A landscape with many valleys, sampled at points; each row gives a point and its height.
A ball rolls from a point to the lowest of its 2 nearest points, and stops where none of them is lower. Distance is the straight distance between rows; heights are no part of it.
Mef: [  2   9  26  17   6 -12   0  -1  13 -22 -71 -24  12  21  24  23  -3  13
 -12 -33 -28  47   0 -22 -17 -13 -25 -31  19  32 -17  33  11  13 -43   5]  (h 67.8)
Togel: [ -2 -19   4  15 -28 -17  -3  -9   8 -19 -65 -25  20   1  30  -1  -2  25
   2 -37 -19  58 -12 -31 -17  12 -11 -30   1   2  -7  35   5  -5 -16   7]  (h 65.7)
galeg: [-10  -8   2  20  13  -3  10 -26   7 -21 -25 -13 -11   1   3  -2   5  22
   2 -24 -16  10   3 -14  13 -33   2 -12   6  -3 -28   4 -10   4   5  -8]  (h 35.3)
zem: [  8 -14  13  15 -19  14 -35 -15 -13  14 -16 -32 -10  -3 -17  -6  19  26
  48 -20  16  17  -9   0  -8  33   2 -23   1  34  22  -1 -30  -5  21  25]  (h 51.1)
tav: [  8  -7  15  17   6 -20 -30 -24 -30  -2  17  -5 -17 -19  -3   3 -14  19
  27 -20  32  -5  -7  21   4  13  -8  -1 -13 -12  40  -3  -7   2  40  16]  (h 42.8)
nirad: [  7  12 -25   9  25  -7  61 -10  33 -15  -6  23 -12  22   0  26 -12  -9
 -36 -23 -22  11  -1 -19  13 -20  25  10 -31 -10   0  24  15 -22 -49 -34]  (h 37.9)
sete: [ -3  -5  -3 -21 -48  15   1  33 -30  22 -35  11  16 -24  57 -24  23   0
 -17  31 -33  -3   4 -17 -15  -8 -15   7  40  -7 -44 -18   7   5 -21 -30]  (h 23.2)
vugog: [ -1  13 -31  17  -6 -21  54   7 -10  -3  -4  25 -13 -24  15   4 -24  30
 -17  -8   3   5 -18   0   2 -25  -6  14   0  -6  -3  -4  17 -37 -24  -8]  (h 45.1)
Tumig: [-17  20 -30  -5  21  -6  -8  33 -11  15  41  11   3 -30 -16   1  13 -17
   9  55   0  -3   7   5  14  10 -19  11  -4  13  43 -11   7 -26 -10  11]  (h 53.8)
Maf: [-20 -17 -21  22  -5  -1  12 -12   5  -7   3 -14  -9   3  -2  23  27 -41
  -6  -1   4 -21  26 -22 -14   6  28  18 -12  35  14   5  -1   7  -4   3]  (h 18.1)
lise: [ 15   9 -19 -30  12   9  51  25  19   6 -13  19  24   9  -5  27 -46   5
 -17   4 -10  56 -42   0  -6  23  -3  22   7  -3 -19  10  27 -23 -46 -21]  (h 16.0)
dukev: [  0 -23   1  32   1 -17  14   1  -2 -15  20   9  -5  -9 -11  40  12 -26
   4  -9  40 -52 -18   6 -14  13  24  48 -58  20  39  22  -1  12 -20  19]  (h 27.6)
silon: [ 29 -21  28 -13  -4  -3  11 -16 -33   1 -10   0 -16  17  30  33  -3 -39
 -25   4 -12  44  -5  21   9  17 -13  32  13   9  38 -12  28 -14 -23 -36]  (h 30.2)
toper: [-12  40 -42 -30  22  17   5  44  32   5  38  25  11  -5 -34   1  -8   1
   4  39 -32  -8 -12 -28  43 -11 -21 -37  -8 -23  -5  -3 -27 -26 -39 -44]  (h 51.6)
fot: [-21  -7 -34 -12 -16   5 -36  21  14   7   7  -4  28 -47  10 -29   6   5
  27  27  -4   0 -10  -4  -1   8 -19   4 -14 -21 -10  13 -15   7  15  11]  (h 41.4)
nuzo: [ 25  -9  20 -26  -5   0   0  -6 -26  11   7  31   4   6  40  14  -6 -20
  -7  19   2  18  -5  34   1   5 -10  41   8   3   1  -8  37   4  -2  -6]  (h 24.2)
namon: [-24  35   0  11  16  15  -5  34  21 -14 -37 -21  -6 -25 -15   0  -8  39
   8   1 -26  12  -3 -16  10 -34 -45 -51  16  14 -23   3 -37 -34 -51   4]  (h 38.4)
Lada: [ 18 -20  14 -23   1   5   6 -10  34  -4   2  21  29  18  -1  44 -64 -21
 -17 -10  -6  51 -35   3  14  12 -14  32  -1 -55 -33   6   9   1 -11 -47]  (h 14.8)
rir: [ -9  14  21   1  -7  10 -12   7 -16  -7 -47 -11  -4  -7  12 -39  29  49
  22  -3 -13  20   3  -3  18 -26 -10 -32  12  16 -13   3 -33   0   6  14]  (h 43.8)
ril: [ 18  23 -14  -8  33  -6  61  -4  -8   0  34  40 -33  18 -21  17 -25  10
 -24 -17  15   0 -16  20  25  -9  25  22 -19 -16  32 -16   2 -36 -19 -25]  (h 64.5)
kun: [ -5  -1  43  -6 -18  11  -3 -19 -14  11  22 -27 -16  21 -11 -39  31  10
 -41  10  24 -49  66  20 -14  -4  21 -24  26  -2  -9 -31  17   8  62  30]  (h 55.1)
Gule: [ 31 -59  54  19 -14  -2 -38 -45 -13  -9 -17 -30   6  56  13  17  30 -21
  15 -18  -1 -14 -17   8   0  27  17   4 -24  19   5  30   6  47   2  18]  (h 35.7)
varev: [  3  26   0  19  46   0  28   1  37 -16  41  40 -14  19 -26  33 -20  -8
  -5  -2  18 -49  -3   1  17 -29  22  27 -46 -13   7   0 -10   5  -7  -7]  (h 56.5)
nof: [  4  28  15  -6  21  15 -12   6  -1  -5 -30 -23 -23 -16  -1  65 -41 -10
   4  -3 -18  45 -20  -2  -4  -2 -52 -21  20   8   1 -14  -8 -22 -54 -35]  (h 29.0)
rufa: [ -1  -9  21   4 -21   6  -7 -19 -19 -13 -53 -20 -18   4  27 -31  24  19
  -1 -16 -28  34   4 -15  14 -24  -2 -27  21 -13 -15  -4 -11   4   9 -16]  (h 39.6)
gire: [-20  21  22 -25  -3 -20 -29  22 -30  14  24  15   8   6  28 -37  33   2
 -26  36   1 -60  49  23 -13 -14  -2 -10  21   6 -14 -21  26  18  35  31]  (h 48.4)
buboz: [ 32 -20  33 -21  -8  38 -47 -32  25  25  16 -23  10  18 -36  17 -47 -26
  13  -6 -15  38  -5  20   7  18 -12   0  21 -33 -15 -25  -6  10  20 -27]  (h 28.9)
pabif: [ 28 -41  69  17 -11   9 -21 -35   1 -26 -45 -22  14  50  -2  20   3   9
  20 -36  -9  14 -22  12   0  11  22   4  -6  14 -19  26  -8  52   5  14]  (h 33.1)
fes: [-17  16  35 -25 -16 -19  -8   3 -13   8  35 -18   7  20   9 -19  13 -10
 -47  23  19 -69  76  45 -25  -2  12 -21  14   4 -19 -23  45   8  42  37]  (h 51.7)
liru: [-11   4  21  19  -6 -26 -11  -6 -28   2  24   8 -13 -15  14 -13   9  18
  -5 -16  54 -26   9  25 -25  21   8  11  -4 -10  45  -8   6  10  52  36]  (h 38.0)
sodoz: [  9   4 -27   5   2 -20   6   5  30 -20 -12  15   8 -10  -4 -16 -21  41
  17 -35  -4  44 -22  -3  21  -4 -10 -25 -19 -23  -8  20  -1 -38   2  -5]  (h 27.2)
lubol: [ -7 -18 -23  -8 -34  26  -6  15  -5  34  11 -30   2 -42  -6 -36  24 -23
  -1  33  -6   7  21  -6  -8  29   0   4   7   1  31 -11  -3 -31   8  -7]  (h 76.8)
dimak: [  1  -8 -18 -27 -10  21 -26   6   5  13  21 -10   8 -41  -6 -17 -10 -13
   8  20 -18  29  -4   5  20   4 -26  -8   1 -51   7  -3 -16 -25  -1 -38]  (h 45.5)
zukad: [-15   5  -4  27 -17 -50  -1 -10 -31 -29 -39  21   2  -3  50  -3   1  13
  22 -16   4   2 -10   3  -8 -37   4  25 -22  16  16  37  13  19 -17  27]  (h 59.3)
Logef: [-21  -5  -3  35   2   5   0  -1   4 -12 -14 -24  -2  -5 -29 -30  28  24
  19  -3  23 -12  22 -30  14   9  11 -25   7   1  19 -23 -39  -8  41  17]  (h 20.8)
Nakek: [-14  -2  16  23   6 -22 -26 -32 -48 -10  -3 -16 -30 -29  18  38 -10   2
  18  -2   6 -12  -6  10   1 -32 -33  -3   0   8  30  -3 -17   3  -6   1]  (h 51.5)
sisep: [ 15  -1  16 -11  22  -9  -3 -14  13 -28  -3  11  -4   6  12  62 -68 -14
 -14 -27 -20  49 -35   8  17 -18 -33  -1 -10 -46 -17  14   5 -11 -33 -41]  (h 20.7)
Dalob: [ -3  -3 -43 -18 -18   8  26  52   3  13  -7  -8  11 -29  -2 -40  14  20
  10  11  -1  34 -18 -15  15  24   2  -5  -3 -10  24  10 -15 -52 -27 -13]  (h 65.2)
zodaf: [ -2  -4 -15 -10   6  21 -35  35  24  15  19  -6  15 -13 -12 -62  21   8
  24  23   0 -13  11  -2  27  14 -13 -17  -7 -20  11   2 -30 -19  24  -3]  (h 37.5)
rek: [  3  -4   2   5   9  -6 -48  -4 -25   2   6 -13 -15 -31  -1  14   2   7
  36  -3   2  18  -7  12  13   6 -33 -17 -12   1  40   0 -18 -16   7   2]  (h 47.0)
big: [ 12 -20   7  -7   3  24 -19 -23 -10  22  18 -42 -17   0 -34  56 -15 -50
  -2   2  -8  24  -9   7 -17  48 -10  -5   2  25  32 -15  -1 -16 -13 -24]  (h 40.6)
latu: [-15 -16  15  32  15   8  25 -31   4 -19  15 -15 -17  22 -33 -10  21  -7
 -17 -13  19 -48  34 -16   6 -23  34   3   6  -4  -7 -20 -26  12  39   8]  (h 62.3)
kinun: [  6  -2 -10 -35 -23   8 -17  72 -28  34  36   7  11 -23  21 -61  19 -13
 -19  55 -49 -56  18   3  11  -4 -25  -3  17 -16   7   9  -4 -17 -23 -32]  (h 35.1)
naluz: [  4  12  20 -22 -17   3 -15  10  14  22  39   5   1  10  -2 -49  15  24
 -15  10  54 -35  22  34 -30  42  19 -11  11  -3   2 -20  22  14  65  41]  (h 66.7)
gezuv: [ 22 -16  14   7 -17  19 -16 -19 -22  22  -4 -27 -32   1 -27  26  -1  -9
  21 -25  20  17  -4  21  -2  42  -5  -8   9  34  37 -27 -15 -27   6  -6]  (h 45.8)
biga: [ -3  35 -21  15  30  -9  11  11  35 -14 -18   9   2  23 -21  18 -15  33
  15 -22 -14  20  -3  -5   7  -8   2 -24  -8  43 -12  13  -9 -18 -27  14]  (h 29.7)
Lufa: [  0   9 -18 -19  -4  -4  -8  59 -24  16  11  14  -9 -17  35 -49  41  -3
  -2  48 -31 -23  12  -6  26 -21 -17 -11  22  -4  24  -8  -2 -31 -34 -25]  (h 38.3)
Faro: [ 13   2 -11  -5  17  -5   3  -9   4   2  17  21   1   5   3  17 -10 -12
  10  -6  19   5  -6  23   5   2   2  30 -15  12   5   7  10   6   8   6]  (h 17.9)
Kuvig: [ 30 -49  30   6 -20   1 -17 -26   2  -5   5  -2   5  28   5  22  15 -31
   3 -23  23 -19  -7  22 -13  29  21  33 -37  18  12  28  12  28   3  13]  (h 32.3)
laz: [-15  -1  -6  -6 -16 -27 -34   4   1  -8   0  15  14  -4  23 -66  20  -7
  -4  17  11 -38  18   6 -22   3  27   2 -14 -19 -10   7  19  56  65  47]  (h 71.5)
favaf: [  3 -25  21   5  -7  -6  -5 -20  -1 -19   2   2   5  29  12  -7  38 -26
  -2 -11  23 -35  24  16 -11  -8  36  27 -16  34  -6  14   6  39  17  30]  (h 28.2)
Fave: [ -9   5  50  -5   0  17 -28 -24 -34 -11 -17 -12   5  -6  -4 -24  12  23
  15  20 -19   1   1  21  11 -34  -8  -9  25  -3 -46  -7 -23  49  29  17]  (h 49.4)
dut: [ -4 -30  -7  16 -49  11  42 -11 -15   5 -36 -17   3 -18  29  11  -5  -8
 -19  -8  11  23  -3 -15 -22  16   9  33  24  -2  -7  -7   5  -8 -16 -20]  (h 24.1)
pom: [ 20 -18 -27 -35 -32  37  28  28   3  30   0 -18  -2 -25 -14 -42   4  -2
  -6   7 -10  53 -22 -11  17  33  -4 -10  12 -36  25  -7 -17 -50 -29 -38]  (h 69.2)
vip: [-15  18 -42 -21  12  -7   7  25  15   8  10  13  11  -7  -1   7  26 -24
  18  43  -6  17  -3 -15   2  16   5  17  -7  39  24  10  21  -6 -32  10]  (h 57.5)
Rogiv: [-11  11 -12 -12   8  27  13   7  32   9 -29   3  20  12  -5  21  -9   0
  12   6  -2  11  -9  -8 -17  10  -4   3  24  40 -65   2  -6  22 -16  -1]  (h 23.7)
gekud: [ -9  -7  -5  -6 -10  16   7   6  38  -4 -57 -23  39   7  12  27 -19 -11
   6 -12   3  30 -18 -26 -36  23  -5  10   9  21 -54  27  -1  39 -14   0]  (h 28.3)
sek: [ -5  -1 -32 -21   7 -18 -15  13  21   2  27  32  16  18  -6 -58  18  -5
  -4  23  -4 -38  24  -9  19  -2  12  -8  -3 -29 -10   1  22  12  50   2]  (h 61.3)
sorus: [  3   8 -17 -18  10  32  36  -4 -10  23  29   4 -17 -16 -23  41 -32 -25
 -24  20  -4   2 -10   8  -2  -2  -8  20  19   0 -14 -37  -2 -22 -18 -37]  (h 14.3)
vabe: [ 14 -10  27   3   3  18  36 -16 -15   4  18  19 -21  12   8  28  -2 -14
 -27 -14  24 -35  12  30  -3 -23   6  40   5   5 -24 -25   3   1  -1 -10]  (h 60.0)
Buni: [-19  33 -58 -14  14  -1  31  52  24  12   2   5  14 -22  -9  -4  11   7
   5  37 -15  21 -17 -28   7  14  -3  -9  -1  19  12  10   1 -33 -45  -2]  (h 60.9)
Vame: [-22  -6  -9   5 -43   9  26   9 -26  15 -51   3  18 -10  53   4   9 -14
 -17  13  -3  14   2 -18 -35  -7  -1  27  34  15 -30  -4  12  11 -29 -12]  (h 15.7)
Rolo: [-16  23 -31  22  12 -13  14  23  16  -7 -19  18   8   5  -8 -20   4  45
  16  -7  21  -3  -1 -12  10   1  -3 -11 -10  18   0   0 -13 -22  11  16]  (h 23.9)
kasil: [ 27  20  14  -1  22   3  52  -6   4   5  27  47 -30  25   2  34 -11  -6
 -24  -7  10 -23  -1  22  16 -31  12  39 -11   5   2  -7  20 -12 -34 -22]  (h 63.2)
doki: [  4 -10  68  17   2  12 -21 -41 -21  -8  13 -13 -11  -2 -19  -2  -8  18
   8 -24  35 -27  -2  37 -14 -17  10  15   5 -15 -16  -3 -18  48  51  37]  (h 42.9)
pebe: [  9  31 -18 -18  13  27  39  22  25  26  -4  19  11   7 -30  36 -45  12
   8  -7   3  27 -33  10 -11  23   1   8  13  29 -43 -16   6 -26 -43 -15]  (h 23.8)
Lokep: [ 22 -24  18   0 -22  24 -44 -15  20   7 -21 -42   4  16 -19 -34  42  13
  43  -9 -12  32   8 -18   4  33  11 -32  -3  11  12  13 -20  15  27  18]  (h 54.8)
tizis: [-19   4   1   6 -35  11   2   9 -49  23   8  -1  -8 -35  26 -34  16  19
 -10  17  24 -26  24   5 -21 -14  -8   0  26  -2  -3 -32  -6  -2  30  13]  (h 75.8)
Gom: [ -6  -2 -27  17 -36 -10  23   2 -27   1 -26   8   9 -41  27 -10 -23  34
   5 -13  19  19 -18   2 -14  -8 -11  14   0 -12  -5   3  -5 -17  -2   5]  (h 38.6)
Buvup: [-20  10   1  30  26 -17  11 -20  14 -44 -31 -12   4  -6 -10  14 -30  41
   3 -35 -26  20 -11 -14   7 -47 -12 -38   0  -8 -36  24 -17   1 -20  13]  (h 30.8)
nuri: [-12  22 -26 -35  23  22 -21  27  16  18  32  -6   3 -35 -24   6  -9 -24
   6  37 -31  21  -7   0  27   0 -38 -17  -6 -24  17  -2 -25 -30 -35 -33]  (h 48.7)
num: [ 20   9  20 -16   4  -5  -5  -2 -22   5  -4  28 -23  25  10 -52  28  49
   0  -9   1 -15   9   3  35 -24   1 -35  21 -17 -13 -21  -7  -4  39  -9]  (h 56.0)
bitu: [  4 -10  19  28 -31 -23  -9 -14 -28 -20 -57   3  11   4  52  -9  -4  38
   5 -34 -16  41 -14   2  -5 -16  -7   2 -11   3  -2  25   4   7 -10  14]  (h 62.8)
galit: [ 11  21 -32 -10  21  -6  35   7  38  -7 -11  29   4  37  -4  12 -13  11
  -8 -12 -16  20  -4  -9  15  -5  10  -7  -5  15 -28  17  12 -14 -28 -21]  (h 33.9)
Funi: [ -3 -13  -6 -27 -29  28 -28  32  -7  25   6  -6  16 -23  25 -56  26  -8
 -12  46 -48 -35  26 -10   8 -15 -18 -11  19 -20 -35   0  -9   8  -5 -25]  (h 32.2)
gik: [ 20 -50 -21  -5 -32   1 -13 -24   4  19   7 -49  11 -10 -18  17  -6 -43
  -4  -4 -11  45 -26 -34 -16  61   2 -10  -5 -28  45  21  20  -7  -2 -26]  (h 78.5)
famiv: [  6  11 -18 -29   1  42  15  21  27  36   9  12  15   7 -31  22 -12  -3
  14  15   2   4 -12   6  -4  30  -4   4  27  24 -53 -24  -7  -7 -10 -24]  (h 18.0)
Kelo: [ 20 -35  58  32 -13  17 -12 -55 -36  -9  -5 -35 -25   6 -18  34 -13  -1
  13 -45  22 -26 -19  17 -10  -9   4   4   2   5  -2  -7 -31  17  12   4]  (h 33.7)
Neka: [ -9   0  13  24  22  -2 -11 -21 -15  -9   2 -14 -19  13 -25  52  -5   1
  32 -17  14 -14 -11   4  -3   3  -2  -4 -12  44  16   1 -24   5  -7  16]  (h 57.6)
nefe: [ 12   9 -25 -30   7  13   2  13  12  26  23  29  11   1  -5  -4  -4  -3
   4  26   3   6  -4   5  11   8  -9  12   9   2 -24  -2  11  -1   4 -16]  (h 12.1)
mal: [ -6 -13  -5 -21  10  28 -32  -1   6  23   3 -34   9 -27 -11  44  -7 -48
   4  23 -23  30  -4  -8 -19  30 -32  -4  10   9   7   0   0   4 -22 -28]  (h 36.7)
Gud: [-29  16 -27  36  18 -20  16  29   7 -11  -2  14   6   1   0 -30  23  22
   3  13  26 -33  13 -37  11   4   0 -15   5 -11  21 -24 -14 -14  35  16]  (h 16.9)
Bas: [  2 -21  58  19  -3  13  -9 -31 -21 -16   2  -9   2   3 -16  33  -1  -4
  16 -29  43 -54 -13  31 -20 -15  11  34 -22   9 -13  11 -26  38  11  32]  (h 38.9)
fol: [  0   6  38   4  32   3 -33 -18 -14  -3  15  -9 -15  18 -22  13  12   5
  23  -3  14 -17  18  28   6  -3   1  -5   9  34   5 -12 -16  19  32  29]  (h 61.0)
fose: [  9   2  31 -15 -54  24  -6  -9 -40  35  11   6  -4 -16  36 -29  -3  18
 -27  17  26 -27  20  31 -35  -1  -2  12  23 -19 -33 -35  15  27  48  20]  (h 72.3)
tev: [ -8   9  47  -3  17  -4 -27 -27 -22 -15  18   5   4   2   0 -18  -3  22
   1   6   7 -29   8  31   0 -30   3   1   9 -22 -38  -1  -5  54  65  33]  (h 46.1)
vek: [ -6  -6  24  22  16 -18   9  -3 -16  -8  42   8 -14  -4  -3  27   5 -16
  -9 -18  55 -53   8  26 -19   2  15  36 -22  10  38  -2   5   6  20  28]  (h 32.7)
rok: [ 21  17 -20   7  26  -6  48   4  33 -17   5  16   8  -3 -24  51 -64  10
 -11 -32  -6  35 -47   7 -12  11   8  14 -41   5  16  36  14 -28 -64   7]  (h 45.9)
bok: [ -6 -21 -30 -33  -5  30  20  16  -6  27  16 -27  -1 -32 -37  -4  11 -25
   0  20  -8  42 -14 -13  -1  43   1   5   0  -4  42 -11 -10 -46 -19 -15]  (h 73.3)
tezi: [  2  11  40 -28 -46   9 -22  -6  -2  28  29 -12  -1  -1  24 -45  -6  19
 -32  13  33 -36  31  52 -50  12  13  -6   1 -28 -23 -13  34  44  68  52]  (h 69.5)
Gefen: [-17  47 -13  -8  30  20  -1  19  23  -1 -14 -12 -17 -14 -13  35 -19   5
   5  12 -26  23  -4 -19   3 -17 -34 -39  14  17 -12  -7 -18 -29 -53 -24]  (h 34.0)
naleb: [ 18   6 -17  -8 -28  -1   5  21  -1   6 -25  19  13 -20  30 -45 -14  57
  15 -13   5  32 -25   5   9  -2 -13  -7  -6 -25 -25   9  -7 -18   7   1]  (h 32.4)
ralu: [-27   7   8  23  40  -8  12  -9  11 -38  15   6  11  28 -23 -15  27  -8
 -10  17   4 -62  33 -20   7 -29  23  -2   3   2 -18 -14  -4  41  46  34]  (h 65.8)
zavoz: [-24   8 -42   0  -1 -16  -6  25  -4   0  -1  10  -4 -23  21 -26  27   1
   6  23 -23  -4   9 -24  21 -22  -9 -12   8 -13   5  -7  -2 -16 -12 -15]  (h 42.2)
fene: [  6  40 -25  11  31   2  53   3  61 -24   3  28   4   3 -14  42 -53   7
 -27 -16 -25   8 -20 -13  -9 -19  17  -2 -37   4 -15  32  14 -12 -69  -9]  (h 41.8)
tamu: [  7  11  14   9  26 -14 -10 -19  13 -42 -21  -7 -14  -4  -5  45 -50  16
   7 -46 -28  41 -25  -1  12 -28 -30 -33 -10 -24 -24  19 -11 -12 -26  -9]  (h 26.0)
fef: [-15 -23  -8  -7 -37   2 -24  -4 -20  16 -16  -8  15 -19  42 -27  17 -26
 -13  27 -43 -10  25  -9 -11 -25  -1   6  27 -29 -34 -12  11  23   8 -14]  (h 28.5)
Pifo: [ -3 -23  -8   2 -25 -43 -41 -16 -11  -3   9  -7  16 -15  15 -37   4 -34
  -2   7  -7 -35  32  21 -25   7  25  21 -23 -17  21  20  37  31  44  37]  (h 73.8)
Fov: [ -3 -23  -8  18   9  -3  14  -3  23 -11   4  -2  -4  14 -14  47  23 -52
  -4  -5   5 -31 -18 -12 -18  13  27  30 -51  34  24  34   9  17 -42   1]  (h 23.3)
sib: [-10   6 -52 -31  -2 -28 -16  40  17  10  36  40  31   7 -14 -68  24 -29
 -15  43   3 -33  16   3  -2  26  19  11  -8 -15  10   1  45   6  34  24]  (h 64.1)
deki: [  2 -22 -13  12   1 -61 -14  -6 -16 -12  18  20  -2  -6  27 -17  17 -43
   1  -5  -1 -20  13  12  -8  -1  35  40 -25 -18  45  22  35  12  11  16]  (h 76.1)
meri: [ -5 -29  43  34  -9  -3 -13 -50 -34 -22 -26 -39  -5  18  -6  16  17  12
  20 -27   1  -4 -16   2  -6 -10  15  -6  -2  17  -3  17 -26  43  11  20]  (h 28.4)
godem: [ 17   9  15   4   9 -15  19  13  16 -13 -60 -14  -2  26  23  27 -18   0
 -41 -40 -23  67  -1 -18 -10  13 -28 -29  15  17   3  16  23 -32 -48 -28]  (h 69.8)
komen: [ -9   6   9  23  20  -9  21  -9  15 -27  11  31  -6   0   8  26  -3 -13
  -3  -4   9 -45  -6   2   3 -51   9  43 -31  -2  -8  10   1  23 -18   5]  (h 53.7)
Les: [  4  22 -12 -25  30  38   3 -13  14  23  38  12 -15   1 -45  31 -36 -21
  -3   8 -13 -15   2  13  16  -7  -5  -5  14  -6 -36 -38 -16  -9   1 -38]  (h 19.9)
bov: [-14  42 -34   7  50   3  20  12  39  -5  33  40  -2  26 -41  12 -24  12
   5  14  -6 -26   2 -29  29 -16   4 -20  -7 -10 -14 -15 -18  -8   4 -14]  (h 56.8)
Fas: [ 11 -25 -27 -29  -6  -6  10   8   9  10  -8 -20  12   4 -13  16   7 -37
  -2  -8 -15  68 -18 -31  -2  56   8  -8 -11 -11  42  29  21 -17 -27 -23]  (h 76.2)
Lud: [-19  -3 -26  15   5 -21  13   2  15 -22  -2  16   2  23   8 -12  42 -41
  -9  11  12 -47  33 -15  -4 -11  40  27  -7  40   6  -2  18  21   3  30]  (h 23.4)
remos: [  6   4   1 -10  -4  29  25   0 -10  11 -21 -16 -16 -19   4  48 -32 -14
 -17   7  -8  37 -18  -3 -12  11 -28  11  24   3 -11 -32  -2 -26 -35 -44]  (h 22.0)
kevob: [  8  -9  -8   1 -27   8 -35   0  13  22  11 -23   2  -3  -7 -74  35   6
   5  13  -5  -8  34 -14   6   5   8 -16   1 -37  16  -3  -1   2  54   9]  (h 33.3)
kosep: [  4 -11  -5  32   9  -4  16 -14  13 -13 -17 -13  -1   7 -21  54 -30   7
  20 -45   9   0 -29   1 -18  12   7   0 -29  29   5  23 -16  -8 -35   5]  (h 53.6)
zaloz: [  4   0  21 -17  11   4 -25  -8  12   9  26   7   2  25 -20 -20  12  -1
   7  -2  38 -24  24  35  -7  24  16   3  -1  25  -3  -7   8  18  53  39]  (h 63.9)
Tol: [ 15 -12  29 -24   5  39 -43  -5  23  16 -15 -25  15  10 -17   8 -10  -8
  27  -2 -13  37  -3   3   2  19 -12  -7  24   5 -32  -8 -16  17   7  -9]  (h 33.0)
lin: [-28   7   2   3   5 -17  -1  10  -3 -25   3  19  20  16   6 -46  29  10
 -10  21  25 -62  15  -8  -9 -13  26  -2  15   4 -26 -13   5  48  49  49]  (h 68.7)
fegi: [  5 -18 -26   8   0 -22 -19 -16  23 -22   4  -7   5 -11 -14 -15 -11  16
  28 -28   1  26 -14 -20  22   5   5 -19 -27 -36   8  19 -17  -6  32   0]  (h 22.5)
Dubor: [ 18   3 -15 -27  -6 -15 -13  29   3  12  16  36   6  27   2 -72  37  29
  -3   4 -15 -27  18 -17  34  -6   1 -36   2 -32   1  -5   2  -8  37 -25]  (h 58.9)
lub: [  8 -39   9  31 -22  -9 -23 -44 -10 -16 -29 -45   1  11  -5  16   2  16
  36 -38  -1  12 -33 -24  -6  16   6 -33 -10   2   2  29 -21  21   8  16]  (h 22.8)
fup: [  8 -15 -12 -23  -3  22  -7   9  31  16 -14 -20  36  -3  -8  37 -24 -37
   8   6  -1  46 -19 -18 -22  50  -7  16  10   8 -25  11   6  15 -13 -18]  (h 32.6)
kedi: [ 15  10   9 -29  26  44 -19 -24  37  24  28  10   6  29 -58  25 -51 -33
  13 -22 -18  19  -6  18  25   8   2  -7   9 -24 -31 -32 -18   0   8 -34]  (h 24.3)
gosi: [ -8  21   9  34   9 -39   8 -13 -37 -18  -4  19 -26  -7  38  17  -3  21
  10  -7  15  -6   0   6   4 -45 -12  20  -7  18  39   9  10   4 -16  15]  (h 55.8)
Kodub: [-16  11  -1  -6  -9 -24  -7  16 -36   8  32  20  -1 -10  32 -17  26 -17
 -18  26  32 -35  32  28 -21   5  10  22   9  19  25 -17  32   9  20  37]  (h 44.0)
fud: [-24  12  31  10   9   8 -37   4 -28 -11 -11 -20  -2 -18   0 -45  36  35
  19  27 -13 -14   9   1  27 -31 -18 -24  18  -7  -9 -10 -41  13  27  18]  (h 47.8)
dapip: [  7  53 -32  14  38  -8  40   7  21 -14  28  40 -20  11 -26  25 -41  22
  -2  -4  -3   4 -11  -8  31 -15  11 -11 -24  -4  22 -15  -6 -41 -23 -11]  (h 60.5)
Povu: [  5 -10  16  17 -19  24 -21 -20   8  -4  -7 -44 -17  -2 -29 -60  37  25
  18  -1  -6   3  21 -19  14 -13  16 -38  22 -25   3 -20 -30  12  47  11]  (h 28.1)
sebe: [ 13  -9   1 -25  -2  -7  22  25  36  -1 -28   9  50  14   9  28 -58  -6
 -35  -3  -3  71 -40 -15  -2  31  -8  28  14 -35 -28  12  22  -7 -26 -36]  (h 8.6)
keri: [ -6 -11   1   8 -38  16 -11  -5 -38  23 -11 -32 -18 -49  18 -24  11   2
   2  15   4   7  12   8 -16   3 -17   4  16  -2  26 -26 -15 -21   5  -2]  (h 79.2)
Rumel: [ -4   3  40  -2 -15   5  27 -15 -31   0  14  22  -6  14  34  -9  14   4
 -30  -7  38 -59  19  29 -21 -33  14  23  16   7 -36 -17   4  29  17  16]  (h 56.2)
Buf: [  8 -28 -18  10  -4 -15  10   3   0   3 -34 -35  12   3   8  44  -8 -28
  -2 -28  -4  45 -30 -36 -21  50   7  -8 -11  13  27  34  19  -8 -38 -17]  (h 73.7)
lebut: [-22   1 -19   7  -2 -34  -9  17 -35   7  34   3  -5 -26   6  -1  23 -36
  -5  42   3 -17  26   9 -12   8   3  25   0  17  66 -15  36 -22  -7  28]  (h 49.2)
vigol: [  6  14  34 -20   4 -10   4  -1 -34   2  16  32 -21  29  28 -26  24  29
 -20  -8  25 -40  19  23   3 -27   6 -12  25   5 -15 -23  13  21  41   6]  (h 52.5)
pomi: [ -2   6 -12   2   9 -51   8   2 -23  -2  28  42 -19   7  30 -17  20 -30
 -19  11 -12 -24  24   5  10 -28  23  27   5 -12  40  -6  47  -4  -7  -1]  (h 78.4)
vado: [ -9  49 -45 -13  23   8  20  38  41   5  16  32   7  21 -32   9  -6  28
   5  35 -31 -24  -6 -42  22 -13 -10 -40   1  19 -26  -7 -11 -12 -26 -26]  (h 54.0)
vukez: [  3  28   1 -16  34 -33   8  -3 -26  10  50  33 -27   9   0   4   9 -23
 -13  26  -2   3  14  22  25 -13   0  15  -8  -2  64 -14  33 -20  -7  -1]  (h 80.9)
rog: [-26  27 -12   9  12 -14 -17  40   6 -15 -17   5  -1 -20  21 -23  22  37
  20  23 -21   1   2 -20  34 -36 -34 -33   6  11   2   5 -28 -22 -32   0]  (h 42.7)
tode: [  1 -34  -2  22 -17 -12 -38 -41  -2 -20  -8 -32   7 -10  -4 -18   4   9
  33 -15  -6   6  -9 -16  -1  -2   9 -14 -18 -25   5  23  -8  37  42  21]  (h 17.3)
lak: [ 11 -18  22   9 -11  18  12 -38   2   7  21 -22 -31  28 -27 -33  23   2
 -26 -15  23 -31  45   0   5  -4  26 -14  21 -16  -5 -35  -3  -3  51  -5]  (h 58.7)
Nel: [-19  10 -25  36  11 -31  42  -8   1 -25   0  23 -19  -9  18   8  -8   9
 -15 -10  -5 -19   2 -20  15 -50   8  20 -10 -17   3   0   5  -8 -16 -12]  (h 49.9)
Zuto: [ 16  -5   0  15  10 -19  29  17  18 -18 -53 -26  22  21  15  37 -17 -15
 -32 -40 -10  59  -9 -38 -34  38  -6 -16 -12  22  20  46  28 -13 -56 -11]  (h 71.7)
bol: [ 13   1  -9  11  19  -4  29   4  31 -12   2  16  10   7 -20  57 -33  -9
  11 -19  16   7 -44  11 -18  24  11  35 -47  30   5  35   5   8 -44   8]  (h 50.0)

Where does a ball stop that starts at each point below?
Fas -> Maf
lubol -> Kodub
varev -> tode
ril -> Gud
fud -> sebe
gik -> Maf
pomi -> Kodub
zaloz -> Gud
